Each row is a point on a landscape with many peaks, with its height.
From any point a climber steps to the highest of the 2 points nearest to it. It stops when none of these is higher. Distance is the straight distance between rows; heights are no part of it.
<1022> height 570: [  1   5  -2   2   1   9   8  -1   8 -10  -7  12 -30 -15 -22 -15  12  -4
  -5  -1]
<1008> height 125: [  6   3  21  -1  18  21   1  12  15  13 -18 -21  -6  -1  13 -16  17 -23
   5   5]
<833> height 209: [-12 -12 -15 -16   4 -21   1 -12 -24  -4  -6  13  -6  -6 -20  -1   6   2
   1  -7]
<67> height 404: [ 16 -14 -26   2  -8  -6  -8 -15  -2  14  24  -5  25  15   0  13  -7  -3
  -8  -9]
<274> height 210: [ 28 -21  -3  22 -16   9 -20 -13   7  -4  11  21   6  30  -2   6   6  12
  -4 -17]
<777> height 310: [ 17 -10 -37  11 -14   7  -8   9   7   4   6  15 -10   4 -11 -19 -26   0
 -23 -25]
<117> height 505: [ -3 -14  -7   3  18 -13   3 -22  -3  19   3   2   1   5  -7  12 -37   0
   4  -2]
<644> height 97: [ -8   9  33  -4  33  23   1  10  -1   1 -35 -15   2  -3  21 -27  -6 -20
  10   7]
<403> height 492: [-20  -2 -14  16   5  -9  10  18  -3   4   2   2   8 -14  12  10  -1  12
  -8  12]
<1010> height 583: [-24  -3  -5   8  27 -12  25  -4  -3   0 -10   7   1   0  10   5 -31  -9
   9   9]
<307> height 466: [ -3   0   3  -2  -4  -1  -3  -2  -1   5  -4   7 -12  -7 -13   3  24   5
  -2   0]
<207> height 367: [ -6  -1  14 -15   2  -9   9 -13 -10 -13  -8 -10  -8  18   7   5  30 -16
  21 -15]
<462> height 162: [-10  18  29  -8   6  11   5   6   7   3 -10 -16   0  -6  17   4  -8  -8
  16   6]
<191> height 640: [  2 -19   1  -3   3 -16  -1 -28 -13  -2   3   4  -8  23 -10   5   3  -3
  10 -12]
<290> height 288: [-10  17 -18 -20 -10  -7   2  15  -9  -6   1  -2  -1 -26 -16  -3   9   7
  -7  15]
<581> height 496: [ -6   6  13   5   9  13   9   8  15   9 -10  -5  -5 -13   5  -3   9  -1
   1  17]
<943> height 309: [ 6 16 -8  7 -2 -1 -2 -8  7  3 15 -1 21 -6 -7 26  1  4  0 16]
<338> height 682: [-24  14  29 -25  14   7   7   6 -10   4 -26  -3  12  -7  19 -15   0  -3
  16  12]
<778> height 401: [ -8  -2   7 -15   3  -9   6 -14  -8  -5 -10   3  -7   3  -6   4  25 -10
  12   2]
<696> height 524: [ 12 -10 -12   9 -14   0  -1  -1  -2 -21   1  22 -29  13 -19 -22   8   4
 -10 -23]
<977> height 110: [ -9   0  17   1  26  22  10  14   3   6 -30  -9  -8 -13  14 -31  15 -17
   1  10]
<584> height 552: [-14   6  -2  -8  15 -10  20 -10   6   0  -8   6   2   0  -7  11 -22  -7
  16  14]
<979> height 255: [  4  -8 -27  -9  -8 -22  -5  -7 -17  -7   9   4  -7  -3 -24  -3   0   7
 -11  -3]
<919> height 506: [-20  -2  -8  13  12 -11   4   4 -13   8  -9  21 -15 -21 -10   0 -21  13
  -6   0]
<815> height 271: [  4 -16 -31  -7 -11 -16  -2  10 -13  13  11   2   8  -1  -5   4  16  -3
 -13 -13]
<420> height 235: [-10  14  -8 -22   1  -3  13  12  -1  -2  -1  -4  15 -18  -4  -3   2   7
  -2  31]
<559> height 198: [ -8 -24 -12  13  11  -7  12   6  -8  25  -1   0   7  12  22   3 -18 -12
  -2 -19]
<614> height 365: [ -9   3 -20   0  -1 -11   7  13  -8   5   1   8  -1 -19 -10   7   1   7
  -8   7]
<164> height 182: [ -1  16  10  -3  -3   6   4   5  12   3   4 -17   2   0  12  19   5  -9
  13  -1]
<809> height 96: [ 21   0 -31   8 -31   2 -27   5  -8  -3  15  12  -3   9  -8 -13  -5   5
 -22 -29]
<892> height 555: [  8   2  27 -27  16  10  -6  -9  -4 -14 -17 -23   3   8  -1 -24  19 -16
  12  16]
<52> height 452: [ 16  -5  23 -20   8   3 -15  -1  -4 -14  -9 -23  -1   2 -12 -29  31   0
   0  21]
<7> height 421: [ 23 -26 -18   6 -14  -2 -10 -12  -5 -13   4  18 -22  18 -13 -31 -12   8
 -11 -27]
<463> height 376: [  1  28  15  27   3  16  -1   4  17   0  13 -12  14  -9  20  22 -11   1
   6  10]
<5> height 313: [  5  -3 -18 -13  -7 -19   9 -10  -8 -23  14  -3  -5  -2 -23  -3  16   7
  -3  12]
<1057> height 641: [-33   2  28  -9   5   0  12  10  -2 -19 -10  -1  18  -4  34 -21 -16   7
  -1  30]
<275> height 438: [-16  19  23  -6  -2  -3 -10   2  -6  13  -7   4   9  -8   9  21   2  17
  10  13]
<1020> height 254: [ 13  -3   6   6 -10   3   2  -1  16  -6   9  -5  -5  29   8  16   1 -18
  11 -30]
<935> height 192: [ 31 -25 -11  16 -15   2 -10 -10  -2 -17  15  16   1  31  -6 -16   2  26
  -6 -14]
<341> height 145: [  1  12  30 -22  15  16   5  -1   3 -16 -17 -24 -11  -6  10 -12  -3 -27
  24 -11]
<820> height 189: [ 21 -13 -22  25  -6  14 -14 -12  12  18  18  17  18  10  -1   0 -20   4
 -13 -12]
<829> height 494: [  9   2   9  -2  -7  -7   1 -14   5 -12  13 -11  -2  20  -2  19  15  -4
  12   2]
<346> height 122: [ 19 -22 -25   2 -24   5 -24  -4  -6  17   8  17  -1   3  -1 -16  -9  12
 -21 -26]
<1021> height 582: [ 13 -27  -5   5  -4  -6  -6 -23   0   7   6  10  -3  21  -8   1  -7   2
  -1 -17]
<199> height 24: [  7  12  -4  18 -17   9 -14  15   2  10   2  21 -15 -11  -8   3  22   9
 -17 -17]
<711> height 395: [-12   4   9  10  -1  -8  -5   5  -7  20   0   4   6  -1   8  27   5   6
   4  -3]
<1090> height 375: [-15  14  -7  20  -3   1  -1  19  -3  -6   6   3  10 -28  11   4   2  21
 -16  23]
<708> height 425: [ -2  13  13 -28  -9  -2 -10  -1  -5  -5  -1  -2   6 -18 -18  -5  15  18
   1  27]
<213> height 471: [-14  18  24  -3  -1   7   0  16   5 -10   4 -21  24  -7  30   0 -16  10
   3  31]
<514> height 561: [-10   6  12 -16  14  10  13  -3   1   1 -21  -1  -3 -11   0 -13  10 -10
   9  15]
<969> height 260: [ -1  11   4 -23   2  11   1  18   3   0  -7 -14  17 -20  -8 -21   5   3
  -7  33]
<6> height 344: [ 10   4   9 -27   3   8 -16  12  -5  -8 -10 -18   3 -14 -20 -29  18   0
  -8  25]
<849> height 635: [-13   0  -6   8  14 -11   8  -7   2   6  -2  15  -2 -10 -14  12 -20   8
   2  13]
<158> height 545: [-25   7  31  -3  -4   3   0  17   6 -29  -3 -17  15  -4  43  -7 -22   6
   2  20]
<511> height 199: [ 29 -13 -21  22 -16  13 -26 -13   7   1  18  24  12  13 -11  -5  -3  10
 -15 -19]
<742> height 64: [ 16   1 -22  12 -25   4 -20  14  -6   1  12  18  -4   5 -10  -2  20   8
 -19 -25]
<395> height 163: [ 19 -21 -10  10 -12  -7  -1  -4  -3 -14  13  10  -2  29  -6  -4  21  11
  -4 -12]
<101> height 211: [  9  11  20 -11  -3  10  -6  -4  13   0  -2 -20   1   0   0   6  22  -6
   7  13]
<276> height 194: [ -5  -7 -22 -12  -3 -16  13   8  -5   9  10  -5  16   3  -2  15  12  -8
  -1   4]
<790> height 203: [ -5 -18 -14  26   5  -4   0   9  -6  24   3  11   5   2  13   7  -9   2
  -9 -13]
<97> height 264: [ 12 -27 -30   5   1   1   7  -4   4   7   2  17  -8   7 -10 -19 -19  -7
 -15 -22]
<44> height 439: [ 11  -7  -9   2  -6  -7   0 -15   2   3  16  -7  11  26  -2  20   2  -6
   2  -9]
<520> height 335: [  3  26  23   8   4  21   0  10  22  -8   8 -27   4 -12  12  12 -26   0
  11   9]
<442> height 620: [ -7   9  31 -30  16  13  -1  -7  -7  -2 -28 -11   2  -1   8 -16  10 -15
  16   6]
<637> height 407: [ -8  29  11  -7  -5   5  -1   6   5  -1   7 -12  27 -11  13  18 -12  11
   5  28]
<732> height 414: [  6   3 -34   8 -16  -1  -4  21  -1   1   8  11 -12  -1 -13  -9  -7  -5
 -22 -21]
<587> height 311: [-20   9   6  26  -2  -2  -7   9   6 -18   6   1  19 -19  28  10  -4  19
 -13  33]
<893> height 293: [  3 -16  -4  -2  -2  -5  13  -3   8   3   0   2  -3  25   4   5  13 -19
   6 -19]
<1096> height 331: [ -1 -20  -3  -4   5  -9  15 -14 -12 -12  -5   4  -9  28   4  -4  24 -19
  11 -21]
<3> height 152: [ -4  16  43 -11  18  19  -4  10   5  -2 -21 -17  -8 -10  17  -8 -13 -12
  21  -8]
<170> height 230: [  5 -29 -20  10   8   1  12  -4   9  21  -1  10   2  15   6  -8 -19 -13
  -6 -17]
<1005> height 584: [-22 -12  -7  -2  11 -15   7   5 -21  17 -13  12   0  -6   5   4   4  -6
   5 -10]
<99> height 146: [ -1   1 -12 -16  -1 -13  18  -1   4  -5  11 -20  12  15   3  16   4 -21
  11   0]
<1092> height 280: [ 13  12  -3   1  -9   3  -5 -11  11  -5  14  -1   4  -5 -15  11  19   8
  -5  17]
<891> height 477: [-11  17  -4   7   1  10   8  16   3  -3 -14   6 -31 -28 -11 -20  -4  -1
 -10   3]
<1053> height 357: [ 18 -27 -28  -7 -15 -10 -11  -8 -14   8  21   0  15  14  -3  -3   7   5
 -14 -14]
<102> height 228: [ 20 -11  -2  15 -14  10  -8  -2  16   3   9   9  10  35   7  15   7  -7
   2 -23]
<78> height 430: [  2  16  10  24   6  20   7  11  22   7   1 -11   2  -7  14   6   1  -1
  -5  16]
<1111> height 369: [  0   5  -9 -23  -5 -15   8 -11  -2 -12  10  -7  11   0 -16  11  13   3
   4  24]
<500> height 403: [ -4   3  18  -8   3   3  -5 -14  -7  -6 -18  13 -27 -13 -15 -11  29   7
   3  -1]
<236> height 128: [ 12 -13   4   4  -6  -1  10  -3   4 -17   5   4 -11  26  -1 -12  39   2
   3  -9]
<318> height 245: [ 18   7  14  -7  -5  11 -11  -8  11  -9   6 -18   1  -6 -13  -5  23  10
  -3  29]
<988> height 137: [ 14   7  31 -13  18  22  -2   1  20  -4 -17 -28 -11   4   4 -16   2 -27
  14  -1]
<393> height 562: [ -6 -18  -7  -4   8 -16   4 -12 -10  18  -4   6   0  12  -4  10  -5  -9
   7 -14]
<332> height 274: [ -6  -4 -11  27  -1   1   3  19   2  14   0  21 -10  -8   1   2   4   6
 -14 -10]
<803> height 381: [ -5  13  -6  21  -3  11   1  21   6   3  -4  11 -20 -25  -5  -5   3  10
 -16   1]
<79> height 780: [-27  11  19 -12   6  -3  13  13  -7  -1 -14  -1  13 -10  23  -3  -4   7
   9  22]
<167> height 150: [  6 -15 -22  10  -9   1 -18  -3 -14  28   7  12  -5 -11   0 -10 -23  15
 -23 -23]
<182> height 642: [-25   4  11  12   3  -6   5  19  -3   0  -8  -5   9  -9  28  10   4  13
  -1  17]
<704> height 563: [  4  -6  13  -4  -3 -20   2 -19 -14 -18  10 -12  -8  27  -2  12   6  -4
  20 -13]
<430> height 708: [-28  -5   6  11  13 -13  13   8 -11   7 -13   5   2  -3  22  11  -7  -1
   8   2]
<1080> height 305: [  9  21  32 -15   3  19  -5  15  14 -13   2 -26  -1 -22   6   6 -26  -1
  20  -3]
<710> height 688: [ 12  -7  -3  11  -3   7   7  -7  15 -11   0  19 -24   7 -19  -9  14   0
  -7  -7]
<121> height 540: [  9 -22 -13   1   2  -9  -8 -25  -5  24   7   7   4   2  -9   4 -23   7
  -8  -7]
<361> height 488: [ -9  15  25 -18   1   5  -8  -1   0   8 -12  -1   7 -10  -2   0   6  12
   8  25]
<744> height 695: [ -7  20 -25  19 -14  -4  -2  23  -6   1   1   9 -24  -9  -4  -7 -15  -1
 -23 -14]
<325> height 177: [ 10 -17 -18  27   1   8 -13 -10  -2  30  12  14  10  -3  11   1 -25  16
 -18 -12]
<1045> height 287: [  0  18  21 -12   4  12   9   3  16 -18   0 -18 -12 -15   0  11 -23 -11
  27 -12]
<947> height 463: [  0   5   2 -10  -2 -18  -2 -22  -3  -8  10  -5   8  11 -12  28 -13   1
  17   9]
<585> height 433: [-12  10 -18  15   1  -8   1  10 -10   2  -8  16 -30 -16 -16  -6 -23   4
 -15 -12]
<734> height 340: [  4  26   1  16  -4   4  -3  -3   9   1  21  -9  21  -3   7  32 -15  -2
   7   0]
<208> height 423: [  0  -8 -15 -15   4 -23   6 -20  -5  -3   8   0   7   4 -18  13  -8   1
   4  10]
<962> height 502: [  1   4  14 -11  -4 -14  -2 -16  -4 -13   8 -13  -4  11  -6  27 -13  -8
  24 -14]

Where does a climber stop that starts at each point below?
<318>: <79>
<977>: <79>
<102>: <307>
<1080>: <79>
<969>: <79>

Call two points neighbours if one is among the 2 nearest of the other. Go from one point of each pair to the other, from neighbour to neighbour, staying as high as possible. Name the lowest point that can't be avoided.
<744> and <191>: <585>
<361> and <79>: <637>
<307> and <710>: <500>
<430> and <849>: <584>
<79> and <430>: <182>
<79> and <191>: <393>
